The views of a scene show one set of named points, each view turned or mirrored, and shifted as a whole, with a little noise and some points left out.
(in the rows, 100 means zero)

Scene 1
View 1
q267: [113 112 112  96 107 114 114  67 110 116 108 105  72  71  98 102 113  89
 102  83  87 109 105  97  81  86  90  96 100  91 101 104  92 106  94]
q827: [122  97 115 109  95 106  98  83 109  99 108 103  63  91 110  78 106 103
  88  95  97 108  99 101  80 109  92  94 105  78  99 118 102  93  95]
q474: [118  96 108 107  86 108  93  94 104 110 104 112  59  84 116  63 113 100
  87  95  94  88 104 111  76 109  94  87 111  76  94 111 105 100  95]
q473: [117  81 117 118  89 103  93  99 109  94 108 104  68  99 118  57  94 114
  85 105  90 110  90 115  86 121 102  93 106  82  99 119 105  95  92]
q778: [111 100 114 101 105 111 107  78 112 109 107 104  75  80 104  88 103  99
  98  88  86 112  99 105  86  97  97  95 100  92 103 108  95 105  92]
q47: [116 109 112  96 106 113 110  70 111 114 109 105  73  72  98  99 112  90
 102  84  86 110 102  98  82  87  90  96 102  88 101 106  92 105  95]
q398: [121 116 107  95  96 113 105  72 106 119 103 109  60  72 103  89 128  87
  98  84  98  94 116  95  71  90  81  91 110  76  94 103  97 100  98]
q913: [124 137 103  83 103 118 115  57 107 130 102 111  59  55  92 111 142  74
 103  72 100  90 127  83  64  72  70  92 113  75  92  95  92 105 103]
q804: [119 107 112 100 104 112 109  68 111 106 108 102  70  77 100  97 110  94
  96  86  91 114 100  94  78  91  88  98 103  85 101 111  93 101  95]
q988: [122 102 114 105 102 110 105  73 112  99 107 100  67  85 102  92 106  98
  94  90  94 117  98  95  82  99  89  96 102  82 101 115  95  97  95]
q573: [103  95 115 100 105 112 108  84 112 116 109 110  80  76 107  85  96  97
 104  88  76 112  94 113  91  98 104  95  97  99 106 103  96 111  88]
q803: [117  98 112 107  96 108 101  84 109 107 106 106  66  83 107  77 108 101
  90  92  91 104 102 103  81 106  94  94 105  82  97 111  99 100  95]
q658: [105  77 124 116 105 106 103  89 117  90 115  99  84  97 110  80  76 115
  93  98  76 131  77 116 101 113 112 101  93  99 111 120  95 103  87]
q186: [133 123 108  98 102 113 110  59 110 107 104 101  57  74  95 106 127  86
  94  83 105 105 112  83  69  83  74  96 111  72  95 113  95  93 100]
q603: [128  74 122 129  85  96  89 100 111  74 108  96  62 113 121  55  83 122
  74 112 100 120  81 110  87 130 102  98 106  71 101 134 107  85  93]
q331: [116  87 116 113  93 105  97  91 110  98 108 104  68  92 113  70  95 108
  88 100  92 113  93 110  85 114 100  96 103  81 100 116 102  97  92]
View 2
q47: [109 111 101 110  97 105  82 109 108 107 113 108 126  91 116 100  99  92
  84 103 101  85  84 100  86  96  85  91 108  96  96 109  98 103 103]
q827: [105 107 103 127  95 117  96  94 115 100 101 107 128 103  99  83  95  72
 105 105  95  84 103 107  85 101  93 101 107  93  87 116  86 119  97]
q398: [115 110  96 103  94 122  96 111 111 112 114 113 138 102 121  99 103  86
  81 113  96  91  86 105  77  93  74  98 113  82 103 108  92 111  97]
q603: [ 94 101 111 152  94 123 107  75 126  88  86 102 119 108  73  67  92  52
 130 102  91  84 127 113  93 109 111 107 104 103  71 124  74 135  95]
q778: [108 108 104 123  96 106  88 103 112 100 108 107 115  93 106  96 101  89
  90 100 100  83  90  96  86  97  93  89 110 102  87 113  96 107 107]
q913: [125 111  89  74  91 121  88 130 100 125 126 117 154 100 145 112 102  97
  62 118  98  95  73 107  71  85  51 102 116  69 120 101  99 101  95]
q988: [108 107 102 119  95 114  92  99 115 102 106 106 126  99 106  92  99  80
  95 106  97  87  96 103  85  99  90  97 109  94  88 113  90 113 100]
q658: [ 97 105 113 150 100  96  86  85 115  85  98  99  97  87  82  85  96  79
 111  90  99  75 104  97  95 108 119  84 104 118  67 119  93 111 109]
q803: [107 106 101 127  94 116  97  97 114 102 103 109 124 103 102  87 102  78
  96 107  95  86  96 102  81  97  91  95 111  92  88 114  90 118 100]
q267: [109 111 101 109  97 103  81 111 107 106 117 107 125  90 117 103  98  94
  84 101 103  83  84  97  85  96  84  89 107  97  96 107 100  97 103]
q573: [109 107 104 133  98 102  88  99 112  99 109 109 104  94 106  96 108  96
  87  96 100  82  85  90  86  99  99  81 116 105  83 114 100 108 112]
q474: [115 102  98 131  90 129 108  93 116 102 101 113 125 114 102  84 111  75
  95 109  92  88  97 104  75  97  87  98 123  86  89 114  87 128 100]
q186: [111 110  97  88  95 115  84 117 106 113 114 108 150  94 123  98  87  79
  87 113 100  87  93 111  87  95  70 107  99  82 107 105  90 104  92]
View 3
q331: [ 94  95 101 101 110 105 101 111  89  93 104 119  81  87 113 100  73 111
 102 103  99  97 104 102 122  98 101 122  93 107 106 115 112  96  94]
q803: [ 92 100 102 103 106 106  98 115  98 104 109 116  98  94 113  95  86 111
 108 107  98 108 106 103 118 100  96 118  93 109 113 105 112 101  99]
q473: [ 87  94  98 100 110 106 102 109  81  94 102 119  74  80 117 105  65 111
  96 103  94  89 108  98 122 101 104 125  92 110 100 112 113  91  93]
q398: [ 89 107 105 110  99 109  95 114 113 115 120 109 123 105 111  85 106 112
 118 113 100 126 107 105 119 100  86 108  93 111 126  92 111 104 107]
q186: [103 114 112 116 100 112 109 107 123 107 128 110 123 120 107  81 118 112
 129 114 108 128 107 112 117  97  88 116  96 112 129 101 113 101  98]
q474: [ 77 102  99 105 102 106  94 108  94 111 110 112  96  85 119  95  78 109
 102 107  90 107 112  95 121 100  97 118  92 109 112  93 111  95 104]
q603: [ 86 102 105 107 108 106 119  91  74  86 103 121  55  81 121 108  64 106
  94  93 100  83 110  96 125  96 120 138  93 114  91 123 115  75  79]
q658: [118  81 101  91 120 106  97 128  83  75  96 128  66  89 106 106  65 113
 100 103 107  84  95 108 119 101 103 121  94 102  97 135 117 105  87]
q47: [110  95 106 101 108 110  92 127 111 101 115 114 113 109 105  87  98 116
 118 115 106 115 101 112 115 102  85 109  93 104 120 108 115 113 103]
q778: [108  90 103  98 111 110  91 127 102  95 108 119  99  98 106  92  86 115
 113 111 102 107  99 109 117 103  88 112  96 104 115 111 115 112 101]
q827: [ 94 101 104 104 108 108 106 107  97  98 111 116  91  94 115  95  85 112
 107 106 101 105 108 103 119 100 100 123  95 110 111 110 113  94  93]
q804: [109  97 108 104 109 110  99 120 109  98 116 117 106 109 107  90 100 112
 117 110 107 115 101 112 118 101  87 115  94 109 118 111 112 107  97]
View 4
q186: [102 109 108 102  96 101  85  86  90  99 106  86 120 118 118 103  99 110
 101  97  81  98  83  89  98  96 108 109  64 107 115 115 123 100  99]
q658: [109 113 120 111 148 109 116 102 117  89 108  86  87 120  83 100  91  67
 122  78 125  93 115 126 111 112  90  99 105 105 118  89  85 107  83]
q573: [116 110 116  98 127 105  89 104 120 105  99  94  99 109  93  97  97  80
 122  77 117  92 101 105  98  99  93  87 105 114 109 102 104 105  92]
q267: [111 110 110  98 111 102  82  96 105 108 102 100 108 120 103  99  97  95
 116  86 100  94  91  99  93  87 102  94  85 115 106 106 116 100  96]
q988: [106 111 115 106 118 107 100  93 100  94 106  83 106 118 104 100  96  88
 110  89  99  96  98 102 106 104  98 104  85 107 118 105 107 103  92]
q913: [110 106 106  91  84  97  63  89  95 116  98  99 130 110 121  98 103 119
 103  97  80  96  71  72  84  81 110  98  70 118 104 123 139  96 107]
q778: [111 110 115 100 124 103  92  99 111  99 102  91 105 113  98  98  98  85
 117  84 110  95  97 102  99  99  96  95  96 111 111 104 106 103  92]
q804: [107 110 113 103 112 106  93  94 103  99 103  90 108 118 105  99  98  94
 111  89  98  95  94 101 100  97 103 103  83 109 114 105 113 102  95]
q803: [109 109 115 103 126 105  98  96 109  92 103  76 109 101 100  99  97  88
 106  87 102  96  94  93 107 114  91  97  95 107 120 113 107 105  96]
q47: [110 110 111  98 111 103  87  96 105 106 102  95 109 118 105  99  98  93
 116  88 102  93  91  96  93  90 100  95  86 112 110 106 115 102  95]
q603: [101 110 123 115 157 116 133  95 106  66 110  54 100  98  92 104  92  74
  96  87 108 100 111 114 129 147  83 117  99  92 140 104  82 112  86]
q473: [109 111 119 106 148 111 116 100 117  79 105  65 101  94  90 101  94  76
 104  82 112  97 106 102 116 131  83 102 107 102 129 108  90 109  92]
q331: [108 110 117 107 132 107 106  97 109  89 104  80 103 107  94 103  93  81
 109  84 107  96 101 105 109 115  93 101  95 107 121 104  99 105  92]

In a view up to two points have been moved. Name them for each view, in the order of its rows, or write -.
view 1 -> -
view 2 -> q913, q988
view 3 -> -
view 4 -> q331

Scene 2
View 1
q711: [107 109  92  96  76 106 110 101  96  98 117  93  92 109 108 115  98 108
 111  90 104  91 104 101  81  92  99  98 104  99  94 104  87  99 105]
q218: [111 112  75 113  47 112 105 106  73  99 134 105 117 104  86 103  89 108
 118  72 121  77  69 110  61  88 113  98  97  78  88 103 119  78  99]
q102: [ 95 106  87 105  58 118 108 107  83 108 127  91 101 100  98 113  94 107
 111  73 115  85  92  99  65  96 105 100  95  89  93 105 103  92  96]
q168: [145 119  83 112  74  78 103  99  90  78 110 101 121 123  86  95 104 120
 127  96 100  78  86 120  84  79 113  90 114  92  98 104 110  78 121]
q464: [100  93 111  90  84 106 115 106 106 109  99  71  86  87  99 122 110 109
  99  95 105  95 125  94  75 101 100  95  97 104 102 120  72 113 104]
q782: [127 104  98 104  76  93 109 103  99  97 103  82 110  97  85 104 110 114
 111  92 104  86 103 108  75  91 108  89 106  94 103 117  96  94 115]
q860: [132 112  96 105  81  86 105  97 100  87 104  90 106 111  92 104 106 117
 114  99 101  84 107 111  83  88 109  93 111  99  99 112  93  93 116]
q605: [119 109 114  78 117  81 116  89 126  87  84  77  72 118 123 119 112 112
 107 128  79  97 147  98 103  91  92  96 119 128 105 108  54 126 120]
q868: [147 117  93 103  93  71 105  92 102  76  98  93 108 124  96  98 109 121
 121 109  91  81 105 117  92  82 109  89 121 102 104 108  89  90 124]
q856: [125 115 101  94  96  83 111  92 110  85 101  89  92 119 107 111 105 115
 115 111  89  88 119 105  97  86 100  96 114 111  99 107  76 107 117]
q880: [121 110 101  92  93  90 110  97 110  93  98  86  90 114 109 114 107 114
 111 107  92  91 118 104  91  91 104  96 113 111 101 107  75 106 115]
q542: [151 111  94 113  74  76 107 102  93  83  98  89 128 109  73  91 112 123
 123  93 103  77  89 122  76  84 120  82 110  85 105 118 108  73 124]
q851: [119 107 103  92  94  86 114  98 111  91  99  83  87 111 108 114 105 114
 112 110  91  92 124 102  91  91 101  96 111 113 100 107  73 110 114]
q881: [156 123  87 111  88  66 102  92  99  71 100 100 117 130  90  92 107 123
 129 106  93  77  94 123  91  77 111  87 121  96 102 104 100  80 127]
q565: [140 108 100 102  87  79 110  98 102  86  94  81 110 108  86 103 113 121
 115 104  99  84 109 114  81  89 109  86 110  99 104 117  91  94 121]
q233: [138 112 100  95 103  75 110  92 112  81  92  86  96 121 104 108 112 118
 118 117  87  89 122 110  95  85 105  91 114 112 103 111  74 103 122]
q362: [114 111  88 103  71 103 109 102  92 100 118  95  98 109 100 111  97 110
 115  89 104  87  98 103  78  90 105 100 102  96  96 104  96  93 103]
q691: [ 98  92  92 105  53 120 115 115  83 117 118  74 112  76  81 111 103 108
 104  70 121  84  91 101  55 103 110  93  90  81  96 118 107  93  99]
q290: [134 114  95 101  90  84 109  96 103  85 102  91 100 116 100 108 105 116
 116 104  94  87 110 110  88  86 103  91 115 104 101 106  89  96 116]
q645: [128 116  92 100  87  89 108  96 104  85 107  94  98 118 104 110 104 115
 117 103  95  86 110 106  89  86 107  96 110 105  99 105  85  98 114]
q208: [127 105 101 101  84  89 110 104 100  94 100  81 106 102  91 108 111 116
 113  98 104  87 110 110  77  90 106  90 108  97 103 116  90  96 115]
View 2
q860: [105 101 104 105  90  85  90 113  98 105 131  83 104  91 107  98  94  82
 104 116 114  97 113 101 110  99 106  92 114  95  90 103  94  92 117]
q782: [110  93 100 111  95  85  92 113  92 109 124  91 107  83 105  97  95  83
 102 113 115 101 108  96 102  96 100 101 101  94  94 102  85  95 114]
q711: [109 103  94 106  81  80  99 120 100 106 120  75  93  88 101 103  87  87
  94 102 105  96 106 101 102  84 104  90  96  94  96 129  93  87 118]
q645: [ 99 107 101 104  84  82  88 118  99 102 130  74  99  97 107 103  94  83
 103 116 112  94 120 103 110  97 108  87 118  95  84 115  96  93 118]
q542: [111  96 107 110  87  91  89 116  89 106 139  89 110  89 121  93  94  87
 121 120 117  92 113 102 117 102 105 102 122  94  84  70  87  87 125]
q868: [ 97 107 110 106  90  86  82 113  93  95 137  81 106 102 114  97 100  80
 115 125 115  93 127 105 116 111 108  89 134  97  79  90  95  98 120]
q565: [102  97 107 107  97  85  85 108  93 103 127  91 109  92 104  97 101  76
 107 122 118 102 119  97 105 106 103  95 117  96  86  98  89 102 112]
q605: [ 77 113 103  95  97  73  79 102 101  83 120  76  94 106  74 110 108  63
  79 126 111 104 145  96  97 119 108  66 128 103  84 166 106 120  98]
q856: [ 92 109 105 102  89  80  84 112  98  90 128  76  99 100  98 103  97  77
  97 120 110  95 126 102 104 107 109  82 122  96  81 130 100 103 111]
q290: [105 103 101 107  87  82  92 117  97 101 128  79  98  92 106  99  91  82
 103 112 109  94 113 100 107  95 106  91 110  97  87 113  94  95 116]
q218: [133  93  90 117  72  86 108 131  96 123 128  77  98  74 133  92  71 105
 112  93 104  88  82 107 112  64 106 111  80  89  99  82  78  64 134]
q691: [133  85  91 114  94  85 108 116  93 127 106  94 103  67 106  96  85  94
  95  92 109 104  79  91  95  70  93 115  67  89 112 104  73  82 117]
q102: [121  95  88 108  78  81 110 122  98 118 117  76  94  78 111 100  78  98
  96  93 102  97  87 102 103  68 105 102  75  89 105 118  85  77 125]
q233: [ 92 106 109 102  94  81  82 110  94  91 130  80 103 103  98 101 104  70
 102 126 114  98 132 100 107 117 108  81 131  97  80 118  99 107 109]
q851: [ 93 106 102 100  94  82  86 110  98  97 124  79  98  95  90 103  99  75
  91 117 110 101 124  97 101 106 104  82 115  98  88 137  99 104 108]
q881: [101 106 111 110  85  88  81 120  93  98 146  80 108 100 125  94  95  81
 125 128 115  87 125 107 122 112 109  90 138  97  77  74  96  91 126]
q208: [109  98  98 107  96  83  90 110  93 108 125  89 108  89 100  96  99  77
 101 116 114 101 112  95 105  98 100  97 106  95  93 106  87  97 114]
q464: [106  94  92 102 100  79  96 104  97 108 104  89  97  83  81 105  99  76
  80 105 107 108 109  88  90  93  96  94  86  97 102 148  89 103 100]
q880: [ 93 106 101 102  89  77  87 112  99  95 124  77  95  99  93 106 100  75
  94 118 110 101 123  98 103 102 105  83 115  99  87 135  97 103 111]
q168: [114  96 109 113  86  92  85 117  89 108 141  93 111  90 130  89  91  85
 127 123 120  89 111 106 120 101 105 102 123  92  82  59  85  85 128]
View 3
q868: [101  82 118 104 124 101 110  92  80 117  92  99  85 127  94  85 103  99
 113 107  96  97  77 127 120 101  79  98  81 100 100 110  99  97 107]
q464: [ 99  75 102 125  96  95  71 105 107 117 102  65 125  94 122  91  83  77
  90 110 101  94 108 125 101 115 102 106 112  83 113 111  75  96 112]
q880: [109  85 109 122 108 104  90  99  88 118 103  82 106 107 104  90  96  82
 100 100  97  92  94 133 111 114  86 109  91  99 111 109  91  99 106]
q605: [123  89 115 137 104 108  85 111  90 121 130  63 119 114  90 100 101  71
  97  90 100  68  92 147 105 139  83 126  83 115 115 113  97  90 100]
q851: [110  86 112 123 107 104  89 100  90 119 105  78 108 108 102  89  97  82
 100 101  94  91  92 132 107 117  87 108  91 103 108 109  91  98 107]
q208: [ 94  74 110 106 113  96  95  95  93 116  91  87 101 110 110  84  92  93
 104 114  98 104  93 120 110 103  96  98  96  85 110 113  88  97 110]
q565: [ 97  74 116 104 117  96 105  97  92 115  90  86  94 120 102  86  96 103
 109 116 100  97  86 122 115 101  90  96  92  88 106 114  94  94 108]
q542: [ 90  74 115  93 124  96 114  85  83 114  74 105  79 123 103  76  99 106
 115 115  94 111  83 116 120  88  88  88  87  87 100 113  98  99 111]
q860: [ 97  80 110 109 115 100  98  92  88 115  88  92  93 113 106  82  94  93
 107 109  93 106  89 124 113  97  88  94  95  88 103 112  93 102 110]
q168: [ 94  79 111  96 126  98 113  81  76 114  73 111  76 122 105  76  98 102
 115 110  91 116  78 116 121  82  79  86  88  86  94 110  96 105 116]
q645: [105  85 107 113 115 104  96  91  81 118  94  94  97 110 106  83  95  83
 104  99  93 102  89 127 112 104  81 101  92  94 104 105  90 103 112]
q782: [ 94  76 103 104 113  98  92  87  89 115  80  94  98 106 116  79  90  89
 104 111  93 114  94 118 111  98  89  89  99  81 102 109  88 103 116]
q102: [ 92  81  88 108 105 101  78  82  90 115  76 100 104  83 138  73  78  76
  97 104  91 132 105 112 106  86  94  84 114  69 100  99  75 114 125]
q218: [ 84  78  90  89 115  97  91  72  80 115  56 115  87  91 138  64  82  89
 106 112  89 147  97 107 111  68  87  70 113  62  95  98  80 119 129]
q290: [106  84 110 111 116 104 101  94  81 118  96  92  95 117 102  85  98  88
 105 102  94  99  86 129 115 105  85  99  90  95 101 111  95 102 109]
q881: [ 98  81 119  97 130  99 120  86  73 117  84 108  75 132  94  81 108 107
 117 109  94 105  72 124 124  92  77  91  78  99  97 114 103  99 108]
q362: [ 99  81  98 110 109 104  87  89  83 117  83  97  99  99 123  76  86  80
 101 102  90 118  98 120 108  93  88  92 102  81 101 103  83 110 119]
q711: [103  84  99 116 104 104  82  91  85 117  90  90 105  95 121  83  88  75
  99 100  91 114 100 125 107 103  87  96 105  86 104 101  83 109 120]
View 4
q645: [104 113  96 105 112  81  89  98  90  95 110 120  99  90  88 110  80  87
 112  91 112 107 125  94 114  99 112  96 104  88 104  96  99  97  96]
q233: [ 93 126  92 120 103  69  95  94  82  91 105 125  86  88  85 101  81  69
 110  99 112 109 133  89 108 103 106 112 106  89 117  92  96  96 105]
q856: [ 95 117 103 106 107  81  94  98  89  89 105 122  86  88  85 104  81  78
 109  94 114 106 123  93 114 100 110 106  99  85 107  95  99 100 104]
q290: [102 114  98 107 107  77  90  97  88  92 109 122  95  89  88 108  83  83
 110  93 112 108 123  93 107  99 113 100 103  90 110  96  98  96  97]
q691: [ 97  96 140  58 109 127  98 118 113  79 108 123  90 100  86 113  89 124
  96  93 125  85  93 104 114 100 133  78  81  98  91 102 117 119  98]
q605: [ 79 130  91 127 109  63 103  91  86  91  90 103  70  79  79  90  66  46
 113  88 107 113 138  95 139  98  92 138  91  74 105  90  98  94 127]
q218: [121  88 122  65 117 116  80 115 106  87 126 123 114  97  93 129  92 135
 104  87 112  98 100 104 108  94 136  53 102  98  85 106 109 105  75]
q208: [ 95 115 111  92 105  93  97 102  92  86 108 127  86  93  86 107  84  91
 105  99 120  98 116  95 104 101 115 101  98  94 109  95 101 107 102]
q362: [105 103 109  87 114  97  91 107 100  88 112 113  99  90  88 115  82 103
 106  87 109 105 114 100 122  98 120  82  97  89  91  96 106 103  95]
q868: [107 118  91 114 103  68  90  96  80  91 116 135  98  90  91 110  90  83
 113  98 111 108 129  90  96 103 113  98 114  94 120  94  94  96  87]
q565: [ 97 120 105 104 100  84  97  98  87  89 111 135  87  93  90 105  89  87
 107 101 121 100 119  91  93 103 116 103 102  93 118  93  99 107  98]
q860: [103 110 104  97 107  84  91  98  89  91 112 127  94  93  88 110  85  92
 111  96 113 103 119  92 104 101 116  94 103  93 107  95  99 103  95]
q464: [ 80 114 125  85 109 103 109 105 108  79  93 110  73  90  76  98  75  85
 101  91 120  98 112 103 133 100 112 118  78  82  93  93 112 112 121]
q881: [114 116  88 114 105  67  82  93  76  94 122 142 105  94  98 118  94  91
 114 104 114 109 126  86  80 101 117  86 118 101 126  96  92  95  80]
q542: [109 111 101  98 100  85  88  99  84  88 122 143 100  98  95 116  95 102
 106 104 120 101 119  89  81 103 122  80 112  99 118  94  96 102  81]
q102: [104  96 124  68 118 116  89 111 111  86 110 108 102  94  86 118  81 117
 102  82 112  96 103 105 128  95 128  74  93  90  79 101 111 107  91]
q880: [ 93 116 101 108 110  78  96 100  93  89 101 112  85  87  81 104  78  73
 109  91 113 107 126  96 126  97 107 111  96  83 103  93 100  99 108]
q851: [ 90 121 100 107 109  77  98  97  92  92 101 114  83  85  81 101  77  72
 112  89 113 109 127  94 124 100 107 114  95  82 101  94 103 100 111]
q168: [118 109  97 100 104  82  82 100  85  94 125 139 109  98  94 119  98 104
 113  98 113 106 120  91  86 101 124  76 117  98 114  95  94  99  75]
View 5
q645: [109  91  90  87 101 112  93  87  94  88 108 105  75 104 121 109  94 123
  89 103  97 112 105 116  87 102  88 109  99  89  99 111  96  93  93]
q880: [102  89  86  81 102  99  98  83  85  86 103 110  75 103 122 108  89 119
  98 107 105 102 108 118  91  99  96 113 100  99  99 110  97  98  92]
q290: [107  98  88  89 100 108  93  88  88  88 106 107  75 104 117 111  94 128
  88 101 100 113 110 112  86 104  88 110 100  89  98 112  94  91  91]
q711: [114  84 108  77 103 111 102  96 103  90 111 107  84  96 132 102  97 116
  90 104 102 103  94 118  94  94  90 106 100  88 110 102  88 105 113]
q542: [119 108  96 112  91 120  89 100 101  86 109  99  79 105 104 120 101 141
  71  78  99 119 102  96  73 118  78 102 104  76  94 117  85  85  90]
q691: [136  89 136  87 101 116 103 118 123  88 102 107  97  85 130  91  94 120
  69  82 126  85  74 104  85 100  87  95 106  85 115  94  68 114 142]
q102: [127  83 126  78 103 126 103 106 124  94 113 103  92  88 137  97 103 117
  76  99 102 101  81 116  92  96  82  99 104  80 118  97  80 111 132]
q464: [110  85 106  71 109  89 104  92  90  84  95 116  82  93 132  89  79 112
 101 102 129  82  92 116  92  90 104 106 100 111 110 101  82 115 120]
q782: [119  98 107  95  99 108  95  99 100  88 102 104  84 100 118 103  90 130
  81  83 113 101  96 105  82 107  90 104 105  89  99 106  82  99 109]
q856: [102  94  83  81 102 101  92  81  82  85 105 109  73 107 120 110  91 120
  99 109 102 112 111 118  91 100  95 112 100  97  97 112 100  93  85]
q605: [ 86  87  66  69 111  80  95  64  62  82  95 117  65 110 127 103  72 109
 122 122 113  99 120 126  97  92 109 121  96 118  99 112 109  97  80]
q233: [ 99 100  77  89 102  98  90  77  75  83 101 108  73 110 114 112  85 125
  95 103 106 112 115 112  87 106  94 114 101  99  93 116  97  89  81]
q362: [120  87 109  83  98 119  96  97 111  92 114 103  83  95 128 107  98 123
  81 101 100 108  93 114  93  97  84 100 102  83 108 105  89 102 112]
q208: [116 100  98  91  98 101  94  94  97  84  99 109  82 101 117 104  89 126
  86  90 113 100 100 106  82 104  94 105 103  93  99 108  83 100 103]
q168: [118 105 101 107  90 126  90 101 105  90 114  97  83 103 108 118 109 139
  69  80  90 127 102 104  75 117  77 105 104  70  94 116  87  86  91]
q868: [107 104  83  99  94 109  88  89  85  85 108 105  73 111 108 119  95 133
  85  92  97 122 115 104  79 114  86 112  98  85  91 117  95  84  81]

In a view up to two points have been moved. Name them for each view, in the order of its rows, or write -.
view 1 -> q542
view 2 -> q290, q168
view 3 -> q782
view 4 -> q856
view 5 -> -
